Each row is a point on a tangle of strands that fork, close into loops and nearly touch. The rows are in no order.
Two points are linked if the straight distance between their rows is under 80.5. Some points are linked to none.
fepo: [ 31.2 -18.0 -46.9 -53.6   9.8  11.9 -35.5   0.4 -37.6 -24.2  -1.9   2.0
   5.6  10.0   8.6  -5.4  -9.2  -2.6   9.8 -15.5  18.6  -3.7   9.4  48.4
  27.7  22.5]
gop: [-34.8  27.7  39.2  25.2 -11.8 -55.2  28.8   9.5  38.1  30.1  -5.7  -1.0
   4.3  10.8  15.3  -4.4 -37.7   2.3   4.8  10.2  -7.4  19.9  26.2 -40.2
 -25.8 -18.8]
dupit: [ 40.8 -10.1  -7.5 -29.5  20.9   0.6 -57.0   0.1 -40.2 -12.1 -23.0   0.6
  12.5  -5.5 -35.7 -10.9  -9.7  16.1   6.4  -3.3   7.7   7.4 -18.7  27.8
 -16.0 -17.7]
Kavib: [ -2.9  24.0 -29.9 -54.8  34.2  17.8 -30.3   5.7  14.9 -39.4 -18.9   5.1
  15.0  40.7 -47.0 -46.9 -13.0 -14.7 -33.6 -24.7  29.1  10.9  -5.1  18.4
  16.8   2.2]
ditup: [  1.3   4.0 -14.2 -13.2 -12.8   2.0 -29.6 -11.8 -15.6 -29.7 -21.8  36.7
  22.2  22.7 -15.0 -25.1 -14.0  37.4  34.5  10.9  23.3  17.9  12.6  12.2
  11.5  -4.6]
dud: [ 12.6 -17.2 -46.7  -6.5  10.4  51.0 -31.6  -4.0  -0.4 -45.0  10.9   0.1
  -1.1  23.2 -30.8   6.7  16.6   6.9   1.4  -2.9  19.2  -3.6  13.9  24.7
  27.8  24.8]
ked: [-13.6  18.4  47.0  50.7  -0.8 -55.3   7.6  22.4  18.6  49.0 -21.0  11.6
 -22.0 -27.7  23.9   8.7 -34.4  15.5  13.3  10.5 -15.3   6.5   1.2  -9.9
 -44.3 -25.5]
fil: [-23.0  19.1 -20.3  -3.0 -12.5   5.7  16.5   4.4  28.1 -18.2  -6.2  12.8
   2.3  51.4  -9.7   8.3 -19.6 -26.5   2.0  -4.8  -4.7  -2.7  22.8 -36.9
  13.6  21.4]
fofu: [ 20.4 -46.2  -4.0  35.1   7.6  13.4   1.2 -11.0  -6.3  -2.7  38.5 -26.1
 -16.7 -34.6  -1.4  21.5  41.8   6.2 -15.2   8.7  -6.6  -3.2  -8.4  15.9
  -8.9  -1.7]
dul: [ 18.8  13.9 -37.3 -33.6  29.1  40.8 -19.8   4.2  19.8 -43.5 -13.0 -18.7
  -3.2  40.4 -62.9 -16.8   7.9 -14.7 -22.0 -12.9  31.8  -0.7   1.9  23.6
   7.5   6.1]
mav: [ 14.8  -8.8  -7.6 -28.0  -2.2  -3.2   3.0  -6.3 -35.5  11.1  -3.0  15.8
   1.3 -25.1  36.7   8.7  11.7  12.4  27.9   2.5   3.2  -6.9 -11.0  13.8
   7.8  -6.3]
lur: [-14.8 -22.9  -7.6  22.5   0.8  21.1  20.3   8.0 -17.8  23.7  26.6  21.4
 -24.2 -50.4  44.9  51.2  36.8   8.2  29.9  12.1  -7.2 -14.8  -2.4  17.1
  11.7  12.4]
Vup: [-16.6  10.0  18.0   5.1 -12.2 -25.8 -20.3 -20.3  12.7  -4.5 -22.2   8.9
  12.3  20.4  -4.6 -29.2 -22.4  12.4  -1.7   5.0  -5.6  18.1   5.7 -14.9
 -12.1 -19.8]
Mab: [-24.0  24.4  -2.5 -42.2  19.6  17.9 -16.5  -9.6  23.9 -36.0  -3.3 -21.2
  18.7  29.4 -36.5 -52.5   8.1 -18.1 -52.8 -17.5  21.6   7.9  -9.6  10.7
  29.4  18.9]
Bam: [-16.7  12.2 -40.3 -37.7  -7.0  11.3  14.0  -0.1 -10.2 -17.7   2.7   4.7
  -3.7  28.4  26.1  -3.0  -2.5 -31.8   0.6 -26.2  10.7  -5.7  17.4 -12.3
  51.8  27.9]
revo: [-28.4   4.0  25.6  21.8 -10.5  -7.7   7.4   2.0  47.3  12.1   8.4 -19.7
  -5.7  18.1 -15.4 -25.3  -6.8 -23.3 -36.5 -25.4  -2.0   2.2  -6.0 -36.7
   1.6   2.1]
zugi: [  0.0  18.6 -47.0 -22.2  14.5   2.0  -8.6   4.3  13.3 -29.1 -14.8  25.2
  15.8  24.4 -19.0 -13.5 -23.3  -7.6 -12.6  -5.5  -9.7  -2.6  35.9   1.8
   8.1  10.3]
Pev: [ -1.9  -6.0  32.6  16.5  -2.9 -23.0  38.4  -4.9  18.5   9.5  15.5 -39.1
   2.8   4.9  17.0  -3.5  -1.5  -6.0 -21.5   0.7  -9.9   0.7  15.2 -11.9
  -5.2 -19.4]
losa: [  9.0 -34.1  26.3  39.7  -2.9   0.6 -11.6   2.0  -4.7  31.7   4.9   7.2
  -5.7 -11.8 -26.9  17.7  11.0  19.8   3.1  -3.3   6.6  11.7 -24.8 -11.4
 -22.6 -22.1]
Megun: [ -6.6  -0.9 -43.1   1.7 -25.3  18.7   8.5   2.8  17.2 -36.6  15.7   1.9
  -0.6  31.7 -11.7  22.1   1.0 -10.3  19.7  13.4  -5.8 -11.6  44.7 -19.2
  14.1  14.2]
Rutuf: [ 27.1 -16.0 -10.3  -3.0  -5.1  33.5 -50.7  -3.6 -27.7  -6.5   6.5   6.9
   0.1   3.0 -21.2 -17.4  27.8 -11.4   9.7  -5.4  29.1  -7.5 -38.8   9.9
  11.9  10.6]
komu: [ 12.5  15.0  13.3 -21.1  -3.3  -2.6  32.2  12.9 -45.1  33.0   0.1  12.8
  -2.9 -34.6  48.0  17.0   9.8  -6.6  28.8  -8.2   0.0 -16.0 -32.4  20.3
  17.4  -7.9]
fopi: [ -2.2 -14.3  12.5  35.9  -4.9  -4.1  30.4  16.6  -0.9  33.5  23.1   8.8
 -25.7 -39.4  28.2  48.1  21.3  12.1  30.2  18.6 -13.0  -8.3   2.4  11.4
 -17.6   1.6]
Kod: [ 27.8 -32.1   6.3   1.5  11.4  16.6 -12.0  -7.3 -48.8  32.8  30.3   8.7
 -11.6 -63.4  28.3  57.3  30.9  15.1  34.0  24.0  -0.4  -2.9 -35.7  30.3
  -2.6  18.0]
Degel: [ 24.7   1.2 -23.0  -5.5  -6.2  -4.9 -60.7  -3.7 -50.3   7.7  -5.8  38.4
   4.3  -7.2  -2.0  15.3  -4.9  36.8  57.7  17.6   7.6  14.5   4.6  20.3
  -8.3   9.0]
dozi: [ -7.5  26.1  -8.3  36.4 -20.8 -40.6 -11.5  -1.8  35.6  -6.0   7.8   0.9
   7.4  25.8 -10.7 -21.8 -39.6   4.5  16.5  22.2  -6.2  -3.4  37.4 -16.9
 -38.2   0.1]
Ded: [  7.9   1.5   6.2  -5.6 -13.6  19.4 -47.3  -9.7  -6.4 -28.4 -20.7   8.6
  19.4  25.8 -43.1 -23.3   1.7  42.0  11.6   0.0  20.3  23.4 -10.9   6.0
   3.0  -8.3]
Kem: [ 19.0  -9.6 -28.9   4.9   7.8  25.0 -51.6  -0.2 -28.9   5.5  -5.2  36.7
   2.2  -6.2  -6.2   1.7   8.9  13.1  23.1  -2.1   6.3  -5.7  -9.4   4.9
  -0.1   6.4]
med: [  6.5  25.4  10.1  -2.3   6.3 -14.3 -25.9 -10.0   7.3 -16.1 -23.9   7.4
  36.3  25.0 -40.1 -52.5 -32.1  28.5  -8.7  -1.9  -3.2  20.8   3.9 -14.9
 -27.8 -23.5]
sud: [-23.3  -2.5  26.1  -9.5   5.3   8.0   1.7  -0.1 -22.9  16.4 -19.8   6.1
  -2.8  -9.9  19.4   4.2   6.6   3.6 -14.9 -10.8  -1.1   3.5 -32.3  -9.2
  13.4 -20.4]
bese: [-41.7  21.4  -0.9  22.4 -32.8  -1.6  16.1   6.7  34.3  -6.4   7.8  -0.2
 -10.4  27.0  -9.5  16.0 -12.4 -33.5 -11.1  -8.8 -17.4  -6.6  15.2 -48.7
   6.8  34.3]
muzov: [ 28.0  -4.8  43.3  19.9  -3.6 -11.7   9.4   4.5 -35.4  38.4  -6.8  22.4
  -5.5 -69.8  39.7  23.4  20.7  26.8  38.1  15.8 -10.4  11.0 -37.5  14.4
 -19.9 -11.2]
zizu: [ 28.0   1.9  -2.1 -28.1  -7.9 -10.2  -5.8 -18.0  -1.0 -34.8  -2.0 -26.4
  32.1  13.2 -15.4 -33.8  -8.8  12.0  -9.1  15.8   3.4   4.9  16.0  17.2
  -3.2 -18.4]
kinin: [ 14.9 -17.5  24.5  19.4 -13.3   8.2 -32.7 -22.5  -4.9 -11.8 -14.3   9.5
  22.7   0.4 -34.1 -22.6  15.2  33.1   4.6   5.2   7.1  25.0 -23.9 -11.0
 -12.7  -7.3]
lan: [ 30.9  -9.9  -3.8 -35.9   2.3   9.0 -11.5 -11.0 -64.7   6.3 -25.8   9.6
  12.6 -30.1  47.4  -9.7  14.0   8.7  19.2  -8.7  10.0  17.9 -32.9  17.1
  32.9   1.4]
Fub: [ 13.8   4.1 -21.8 -28.6  18.3   6.9  -1.6   6.5 -48.6  28.5  -9.1  35.6
 -10.2 -37.6  49.8  30.9   4.9  21.3  54.2   6.7  -0.6   5.6   7.3  30.5
   8.3  11.9]
zon: [ 24.6 -27.0 -30.0  -9.3  15.8  28.2 -22.6 -22.6  -7.5 -46.1  24.3 -18.9
  21.2   0.8 -15.7  -1.5  25.0  26.1  -5.4  18.6   5.1  -4.0  23.5  41.4
  15.6   8.8]
Gona: [-14.6  -3.6 -21.1   4.3 -19.9  18.8   1.6  14.9  -4.6   9.5   6.6   8.6
 -21.4  13.4  -9.0  29.8  12.0 -33.8   5.8 -16.2  10.5 -28.6 -13.9  -9.5
  15.8  18.3]
pena: [-25.0   5.0  30.0  23.2 -20.9 -30.2  45.2 -14.7  56.6  11.2  10.8 -28.8
  -0.5  -1.4  28.2 -14.2   0.9 -14.3 -25.7   3.0 -14.7  19.6  38.4 -34.3
 -10.2   0.6]
bano: [-12.0   8.0 -39.9  -6.9   1.1 -13.0   8.6  12.9  -7.1   3.4  -7.8  27.7
 -24.9   6.7  13.3  44.9 -21.4 -10.5  34.5   7.6 -13.6 -16.1  38.7   6.1
   0.0   8.0]
los: [-14.9   5.3  25.8   5.1  -3.1 -14.3  65.4  17.9  20.5  28.5  11.1 -26.3
  -8.9  -8.8  27.2  22.2   1.9 -23.8 -20.8 -13.0 -15.9 -19.5  -9.1  -8.4
  11.5  -9.6]
povo: [ 28.3  -7.2  44.0  43.5  -9.9 -32.2  19.9  -9.2  17.6  37.8   0.8   2.9
  -1.1 -44.4  20.8 -13.0   6.8  19.2   6.8   5.6 -27.7  13.6  -7.1 -13.5
 -38.5 -15.6]
pudo: [ -1.9  23.6  23.6  24.6  -3.5 -42.8  47.4   7.2  35.8  32.0  -5.2  -3.6
 -15.5 -34.0  32.4   5.4  -6.7  -3.7  11.0  19.3 -22.7  -3.4  44.8  -9.3
 -37.4 -17.4]
dup: [  8.1 -23.3  10.2  46.5 -13.1  -8.6  30.6  -4.0  25.1  15.5  19.6  -1.8
 -25.6 -28.7  17.4  30.2  24.7   9.2  -1.6  22.3 -22.7  -2.4  29.1  -3.2
 -16.3  -0.8]
zezu: [ -8.7  -1.9  45.2  13.0  14.1   1.6  44.8  10.9 -12.4  39.2  -6.1  -4.1
   4.0 -53.1  43.9  -7.4  18.4  13.9 -16.5  -5.4  -9.6  -1.9 -46.3   2.9
   2.8 -13.2]
puso: [ 17.4   3.2 -44.4 -43.6   2.3  12.8 -41.3  -3.1 -20.0 -38.3  -8.5  16.1
  19.5  23.8 -15.7 -18.9 -15.3  24.2  19.1   3.5  19.7   3.5  19.4  35.0
  11.0  12.3]
rek: [ 30.1  -7.4   6.7 -33.6  -2.1   6.5 -41.0 -24.3 -58.6 -25.4 -27.6  -3.2
  28.5 -12.4  15.1 -27.6  11.0  24.6   5.5  -0.8  10.0  20.2 -20.2  16.0
  24.5   5.1]
sosi: [  0.1  -8.5 -51.4 -16.2  -2.9  35.6 -19.0  15.5   0.4 -31.9   4.2   3.0
 -11.6  42.6 -39.1  23.4  -1.1  -7.0  13.4  -7.2  11.6  -2.2  30.3   4.2
   9.9  13.7]
runi: [-22.2  20.6   7.1  -3.1  -3.7 -18.7  65.1  19.3  21.8  -0.9   1.3 -30.2
 -14.1   1.0  19.6  35.7 -14.1 -32.6 -14.4  -8.1 -24.8 -20.8  26.4 -18.0
   7.1   8.1]
gal: [-39.3  37.9  14.3 -27.6  -6.0 -32.0  37.8  -1.3  21.8  11.5   4.8   4.1
   8.1  20.6  24.2   0.8 -21.8 -31.1  -6.2  -4.8  -6.4   3.2   9.2 -27.6
  11.8   2.1]
Miba: [ -5.3  -0.2  28.7  21.6  14.0  -2.9  23.5  19.2  -6.5  42.8  -3.8  28.0
 -11.1 -62.2  33.8  49.0  15.1  22.1  37.7  25.4 -21.8  -6.7 -16.0  25.8
 -28.8  -9.6]
Lumi: [ 23.7   1.8 -24.9 -50.8  17.5   7.7 -25.4  10.1 -41.4   9.4 -13.6  -0.6
   1.7  10.5  -3.7 -23.0   0.4 -21.6  -5.8 -28.4  32.2  -2.8 -37.9   9.8
  24.4   1.6]
zov: [  4.1 -14.8  -8.3 -33.1  17.1  18.1   8.8 -17.1 -35.8 -19.0   8.1 -18.8
  -4.0   5.9   6.7  -3.5  16.1 -13.8 -21.8  -4.6  15.9  -1.1  -5.0  11.8
  41.0  -8.9]
daso: [  3.7 -11.3 -22.1   2.6  23.5  23.3  36.5  15.9 -35.6   3.0  18.3 -12.9
 -15.9 -30.9  45.1  20.5  28.8 -25.6  -4.4 -12.0   5.5 -27.0 -31.0  20.2
  34.1   3.6]
Dazo: [ 16.1 -42.6  21.7  41.7   3.2  17.0   8.5   0.8  11.0  15.7  27.3 -23.9
 -17.6  -6.8 -17.4  14.2  23.7   1.4 -18.5  -4.8   6.8  -1.6 -15.7 -13.9
  -9.9 -10.0]
garis: [ 37.0 -26.3  -8.2  -6.2 -17.9  26.4 -32.8 -12.8 -51.0  -2.1  11.9   1.1
  15.3 -22.1   5.9  -6.4  34.5   8.9  25.0   1.0  28.8  -4.8 -46.5  19.0
  15.7   8.9]
remib: [ 35.6 -37.0  28.2  30.5   3.7  -5.4 -29.8 -16.2   0.3  -1.4 -11.9 -20.3
  16.0 -12.0 -29.2 -18.8  -3.4  39.2  -8.6  15.7  -8.9  23.0  -1.0  -1.6
 -29.7 -20.9]
lam: [  6.9 -17.9  -9.8  -2.7   4.2   3.9   0.4  11.8 -18.3   5.7   9.2 -13.4
 -23.8  -0.9  -1.7  29.7   8.6 -16.8  -3.5   1.1  -2.1 -18.7  -5.1  11.1
  -3.3 -10.8]
maza: [-10.4 -10.7  35.1  18.9   5.7  -3.0  -6.4  11.3  -9.5  33.0 -22.0  19.4
 -11.8 -28.5   9.8   5.7   0.3  21.6   3.4  -6.4  -4.0   8.2 -36.1  -6.6
 -24.1 -20.9]
Fid: [ 28.9 -29.9  37.6  28.0   5.3  12.0   1.8   5.6 -35.9  27.4  19.7  -4.2
  -6.7 -67.8  16.0  45.6  31.1  28.0  11.7  21.7  -5.2   3.7 -45.8  25.3
 -13.7  -6.7]
nif: [ -3.2  22.6 -35.3 -24.6  19.5  19.4  11.4   7.1  43.1 -54.4   4.8 -23.8
  19.4  48.0 -49.7 -28.2 -18.5 -35.5 -34.4  -9.1   8.5  -7.3  25.3  -9.8
  12.2  22.8]
Koni: [ 25.8 -23.6  -8.4 -19.3  28.8  14.4   0.8  -1.8 -46.8 -12.3  19.5 -34.8
 -15.0 -12.9   1.8  27.6  15.5 -10.3 -10.9   4.1  10.6  -6.4 -13.5  35.2
  11.4 -15.7]
Vasup: [-31.6  21.5   0.6 -19.8  -6.2  23.3 -21.0 -10.8  46.7 -42.3   3.6  -3.9
  31.4  45.9 -45.8 -56.9  -4.8   7.4 -25.6 -12.7  20.5  14.8  -2.5  -4.8
  11.9  21.9]
Noze: [  3.8  20.4  -7.4 -49.7  27.8   6.3  -4.2  11.1 -13.2   4.0 -17.4  -2.0
   2.0  18.9 -24.7 -17.1 -12.8 -34.8 -29.1 -30.5  15.9  -2.4 -29.9  -1.1
  17.9  -4.6]
Bazag: [  6.8  -1.1   2.3  -6.2  21.2   5.2   4.6  -2.3 -32.5  30.3 -11.2  37.8
 -12.9 -47.4  29.2  47.7  13.4  39.5  48.6  34.6 -19.2  12.1   5.5  21.9
 -16.8  -8.5]
Mupid: [-10.8  -2.1 -22.3   6.3 -14.6  -1.9  15.0  -5.1  -3.8  -3.8  19.6  13.3
 -24.0  -6.8  25.7  49.0  17.0  -1.1  32.2  21.1 -13.4  -8.4  37.0  -0.7
   8.3  13.0]
kobu: [  3.0  14.6   2.1 -27.9  16.2 -11.8 -20.4   3.9   5.5  -9.9 -21.7 -11.8
  -0.3  28.9 -33.8 -25.7 -21.6 -22.6 -27.9 -10.3  15.9   4.3 -13.0 -10.8
 -15.1 -20.4]
rud: [-35.2  32.7   0.3  16.1  -7.8 -40.2  13.0   1.3  25.2  -2.6 -12.4   8.9
   3.1  21.8   1.4  -1.2 -45.9 -10.9   3.1  16.4 -10.6   3.5  44.5 -40.0
 -27.5  -4.6]
moku: [ 39.6 -27.8 -34.4 -14.1  25.9  23.7 -11.6   3.2 -41.5  16.0  39.3   7.2
  -6.8 -36.6  17.8  49.0  20.9   2.1  27.2   9.0 -11.4 -13.0  -7.7  40.0
   3.6  17.5]
mub: [-16.3  21.5  -8.9  21.0 -27.1  -9.7 -27.9   3.8  36.8 -30.5   6.5  -1.3
  17.6  52.2 -41.9 -31.2 -35.0   3.1  -1.5   5.3   9.4  -6.3  27.5 -10.2
 -21.1   5.5]
Nam: [-22.2  -0.2 -22.3 -26.5 -18.2  21.9 -10.2 -17.0   6.9 -35.1   8.7  -3.1
  10.6  43.5   3.1 -19.2   9.1  -8.8  -1.4  -7.8  17.6  -5.5  17.8   4.5
  44.9  21.4]
tani: [ 28.0 -16.5  36.3  54.9 -29.2 -49.3 -10.4  -6.1  26.8  29.9   1.2  -6.0
  -3.5 -22.3  -3.0 -15.3  -5.1  30.2   6.3  16.9 -15.0  13.1  13.8  -9.5
 -46.8 -12.5]
Nop: [  1.5  -9.5  -0.5   9.4 -14.9  26.6  -9.7  -8.4  -9.9   3.5  21.5   1.2
 -10.2   2.3  -3.5  -6.9  29.5 -23.0 -14.9 -18.1  19.3 -20.4 -45.8  -1.3
  20.5  11.0]
mebe: [ 40.0 -35.4 -28.3 -20.5  39.1  31.7 -39.3 -18.9 -33.0 -24.0  30.6 -16.4
   5.2 -15.5 -25.3  25.9  23.4  24.1  14.0  18.4   5.4   6.7   0.8  45.9
   3.6  15.1]
Nefi: [ 20.2  -9.2   3.9 -18.7 -19.1  19.8 -22.6 -36.9 -27.9 -38.3  -5.0 -11.1
  26.6  -3.5   0.8 -44.0  22.2  30.6  -2.1  11.8  20.1  10.6 -17.1  25.6
  26.5   7.1]
pelo: [-19.9 -13.3  29.1  -6.2  20.3   9.6  30.8 -12.9 -23.1  12.3  -3.0  -4.4
  -5.6 -32.8  47.0  -6.6  24.5   2.3 -26.9  -6.1   7.7   5.7 -36.1   0.2
  22.7 -12.1]
kufod: [ 10.5  -6.3 -43.2 -38.7  12.4  12.8 -30.2  20.6 -32.8 -12.1  -9.0  10.2
 -10.9  18.0   2.2  -5.6  -9.7 -26.7   3.9 -27.2  12.9 -13.9  -4.9  20.3
  15.5   3.9]
Git: [-24.5  -1.7   6.7   0.7  14.1   6.9  22.8   9.3  35.8  -5.0  -2.3 -34.9
 -10.5  17.8 -18.1   0.6  -7.0 -32.2 -43.7 -21.1  -5.7  -2.9  12.2 -23.9
   8.4  -0.9]
doziz: [-22.6  27.5   4.0 -23.9  16.4  -5.5  -9.0  -0.1  27.3 -13.4  -6.8  -1.0
  19.9  59.2 -48.1 -26.3 -32.2 -18.8 -16.6  -6.1  14.2   7.6   2.7 -25.3
   2.5 -11.8]
Tol: [ 11.0 -21.0 -33.4 -13.5  35.4  32.5  26.6  14.3 -45.1   5.4  23.5  -0.2
 -20.1 -41.5  40.0  50.4  18.4 -11.8  10.8   0.0  -7.4 -20.9  -7.6  32.3
  25.5  18.0]
tuniz: [ 20.7  16.2  18.0 -28.8  -1.3  -5.7 -37.7 -14.6 -33.3  -4.8 -33.7   4.8
  28.6  -3.8   1.4 -46.2  -1.8   2.8  -1.9  -3.3  -2.1  14.6 -39.4   0.3
   1.9  -9.0]
Duvi: [-13.6  -7.8  -4.6  20.8 -31.8  -4.5 -28.0  -8.6  21.4 -27.4  11.2 -12.4
  -8.0  30.4 -25.9  -4.5 -10.9  -7.5  -3.6  10.6   0.1 -10.6  26.8   7.0
 -10.0   3.3]
Zug: [ 25.2   3.2  12.9  -5.0 -25.5  -5.0  -8.5 -35.5  -9.4 -25.2   6.1  -9.6
  30.4 -14.5   4.5 -32.2  19.5  23.2  -0.3  25.7  -5.9   9.1   1.6  11.4
   1.5  -3.4]
biki: [-40.3  36.0  31.5   0.3 -11.7 -33.3  10.7  -5.5  30.8  25.5   8.2  13.3
  14.3  27.1   2.4 -13.2 -31.9  -4.3  -7.2  -9.9 -15.4  17.1  -7.0 -47.0
  -5.2   3.0]
kobev: [-41.7  38.6  -6.0 -18.6  -1.2  -7.7   0.3  14.9  37.3 -11.0  -7.3  -7.1
   0.1  61.6 -40.4  -0.6 -31.6 -35.0 -25.2 -16.8   4.2  16.2  10.7 -42.5
  10.5  26.8]
ruf: [ -4.5  34.6 -52.4 -27.1   4.9   7.8  -1.1  21.3  28.4 -53.4 -15.8   5.9
  11.9  55.8 -34.1  -9.4 -42.4 -25.7 -11.9  -7.1  -0.4 -14.4  35.6  -7.2
  15.8  33.0]
tos: [-43.3  12.8  16.0  25.5 -36.9  -9.8  43.1  16.1  25.5  18.8   7.3  14.9
 -26.0 -18.7  27.4  28.6   6.9 -19.0  10.0  -0.7 -17.9 -17.9   4.7 -22.2
   1.3  17.0]
vopuf: [-17.9  -4.3  34.0  43.2 -17.7 -15.0  -6.0   0.5  31.4  31.0   5.2   5.1
  -6.8   4.0  -5.1 -25.4  -1.9   7.6 -11.3 -16.7  -6.5   4.9 -21.0 -27.8
 -19.0  -6.2]
zamuk: [ -7.2  27.5 -24.2  -4.2  -1.0 -18.6  -2.9  15.5 -12.2  13.3  -9.8  28.2
  -7.9  17.5   2.9  13.7 -25.0  -8.1  20.6   2.6  -4.7 -13.7  13.4 -11.6
 -13.2 -12.6]
tona: [ 12.0  -1.6 -31.2 -10.3  21.7   7.8  19.6  -5.2  20.9 -33.2  -6.7  -4.5
  14.5  14.4 -21.7  -2.4 -23.4  -2.6 -12.6   6.9 -11.0   5.5  46.3  -6.0
  -3.9  -9.8]
tomo: [ -9.7   4.6 -29.4 -51.4  21.5  16.4  21.3  -3.6 -34.4  -7.0   4.2  -2.7
  -2.2  12.0  37.2 -16.3   3.4 -29.7 -23.8 -23.8  19.9   0.2  -8.0   4.8
  61.2  21.1]
dunub: [  9.8 -12.9  14.4  17.4 -10.1 -15.0  17.6 -18.9   9.6  21.2   8.2  -3.5
   5.5 -22.3  20.5   3.6  19.0  12.9   4.6  16.5 -14.0  -3.0   2.1  -7.2
 -10.4 -17.1]
Lita: [  4.2  22.3   4.9  -9.2  -3.2 -23.8  -5.8  -3.7 -15.8  20.0 -18.2  26.9
  17.4  -1.0   4.6 -12.0 -21.3   9.0  20.1   3.9  -8.5  -3.3 -12.1  -6.5
 -13.4 -15.1]
Ner: [-36.2  11.4  38.9  35.7   1.5 -12.4  22.3  28.0  16.6  50.1 -18.6  15.5
 -14.9 -25.3  21.5   8.4 -14.0   6.1  -3.4  -5.3 -11.6  -4.9 -29.1  -9.4
 -23.7 -20.5]
sovet: [-29.2   7.9  33.2  35.6  -8.0   0.1  68.6  25.4  27.2  32.8   8.8   4.6
 -23.6 -31.4  36.8  20.9  19.8 -10.7  -8.5  -7.0 -13.0 -26.1 -28.5  -0.2
   3.3   3.2]
logon: [ 19.5 -34.4   3.2  13.5  -6.1   1.9 -38.3 -21.4 -13.7 -20.6  14.9 -15.7
  -1.0 -17.6 -14.1  20.8  13.5  34.4  12.4  31.9  -4.6  10.2   9.9  31.3
 -18.4  -4.5]
fefa: [-31.0  34.1 -16.1 -24.9  -4.5 -30.8  49.7   5.9  14.5   5.5  -6.0  10.6
  -8.4   0.2  30.7  19.8 -18.2 -27.2   4.2  -4.5 -23.2 -16.6  28.5 -12.5
   2.1   2.9]
Bifi: [ -2.2  31.5   5.0  -9.0  -6.5 -31.8  50.4 -10.3   8.8  19.8  -5.0  13.1
  -5.7 -25.8  41.0  -2.3   6.8 -10.7  18.3  14.6 -22.2 -14.7  33.3  -7.7
  -0.8 -13.6]
nav: [  5.1   2.1 -12.1 -14.6  15.6  22.5  22.2  -0.4  29.7 -27.1  11.9 -23.7
   4.9  39.4 -35.5 -12.1   5.0 -31.4 -33.4 -13.8   0.7  -3.5  -1.0 -19.5
  16.0   0.3]
pil: [-21.1   3.9  -2.8  -2.9 -20.4  17.9 -14.2 -17.2  20.2 -34.2   4.0  -2.2
  25.8  23.4 -14.0 -48.9   7.0  15.9 -12.9   1.1  15.5   1.4   2.2  10.6
  18.1  19.4]
Gada: [ -4.9 -17.6  27.4  52.3 -13.9 -22.5  47.5  12.8  70.7  38.4   1.6 -28.3
  -5.5  -9.8  17.2   4.4 -15.6  -1.2 -16.4  -8.2 -22.1   9.7  40.2 -26.9
 -24.2   8.4]
dulo: [-15.4 -10.4  -7.8  45.4   4.4   5.9 -14.7  15.7  29.6   7.8   1.9   3.7
 -16.5  20.7 -36.2  15.4 -17.4  -7.6 -12.5 -10.1  -6.7 -14.9   3.6 -19.4
 -32.6  -4.1]
lomuz: [-22.4  -0.9  10.1  53.0 -24.3 -12.1  18.1  19.8  41.2  11.1   4.7  -5.5
 -31.2  19.1 -12.4  18.6 -14.8 -15.5  -8.8  -3.2 -19.0 -12.7  20.9 -34.6
 -20.5   6.8]
bop: [ -4.1  16.4  30.0  39.1   1.6 -54.2  21.4  19.3  24.2  46.7 -11.8   2.3
 -23.5 -44.9  29.8  30.0 -12.3  20.8  24.1  28.4 -22.0   8.9  38.1   0.6
 -60.2 -25.6]
Sov: [ 12.5 -10.0  37.1 -13.6   3.4   3.5 -24.0 -10.3 -35.9  -0.8 -22.5 -18.5
  17.2 -22.9   1.4 -38.1  23.4  -0.3 -31.4 -15.4   5.1  17.9 -54.1  -4.6
   3.7 -11.2]
fugaz: [  7.3 -21.5   4.5  31.9 -16.6   9.6 -42.4  -5.2  29.2 -30.7   6.7 -24.9
   4.4  20.0 -46.9 -19.8   8.3  22.8  -7.4   3.5  15.3  -1.3   5.9  16.6
 -24.6  -3.7]
taf: [-14.0  -4.3  38.1  40.1 -12.9 -32.7 -16.0 -12.8  34.9  22.8  -9.2  -8.9
   8.2  19.7 -12.2 -38.5 -28.8  16.8 -15.0 -10.7   1.4  29.0   9.4 -32.2
 -29.6  -7.4]
soza: [ -3.5  -8.4  11.3   1.9  28.6  15.9  27.8  18.7  15.9  12.1 -12.2 -19.2
 -15.7   0.5 -17.9   8.1  -2.6 -30.0 -40.4 -21.6  -1.8 -15.1 -19.5 -11.8
  -5.0 -17.5]

A tip is a point with one link. Name the tips that can be reached along the links from each point below, in the order of the rows.
Nop => dul, Degel, garis
doziz => remib, mebe, dulo
taf => med, Mupid, tona, soza

A fork is a point with three links, a tip a point with one. Leave the first point through the second and follow the links. Name the first fork or tip that comes.
Kavib / Mab => Rutuf
Noze / Lumi => remib
puso / fepo => fil
Gona / lam => dul
fugaz / Duvi => fefa

A piece is all that can be reached along the links. How many separate loops has the piece of each point below (a circle has one, a figure eight two, a Y none), and how many tips (points with one link)?
sovet => loops 0, tips 11
tona => loops 0, tips 4
Mab => loops 0, tips 3
zon => loops 0, tips 3
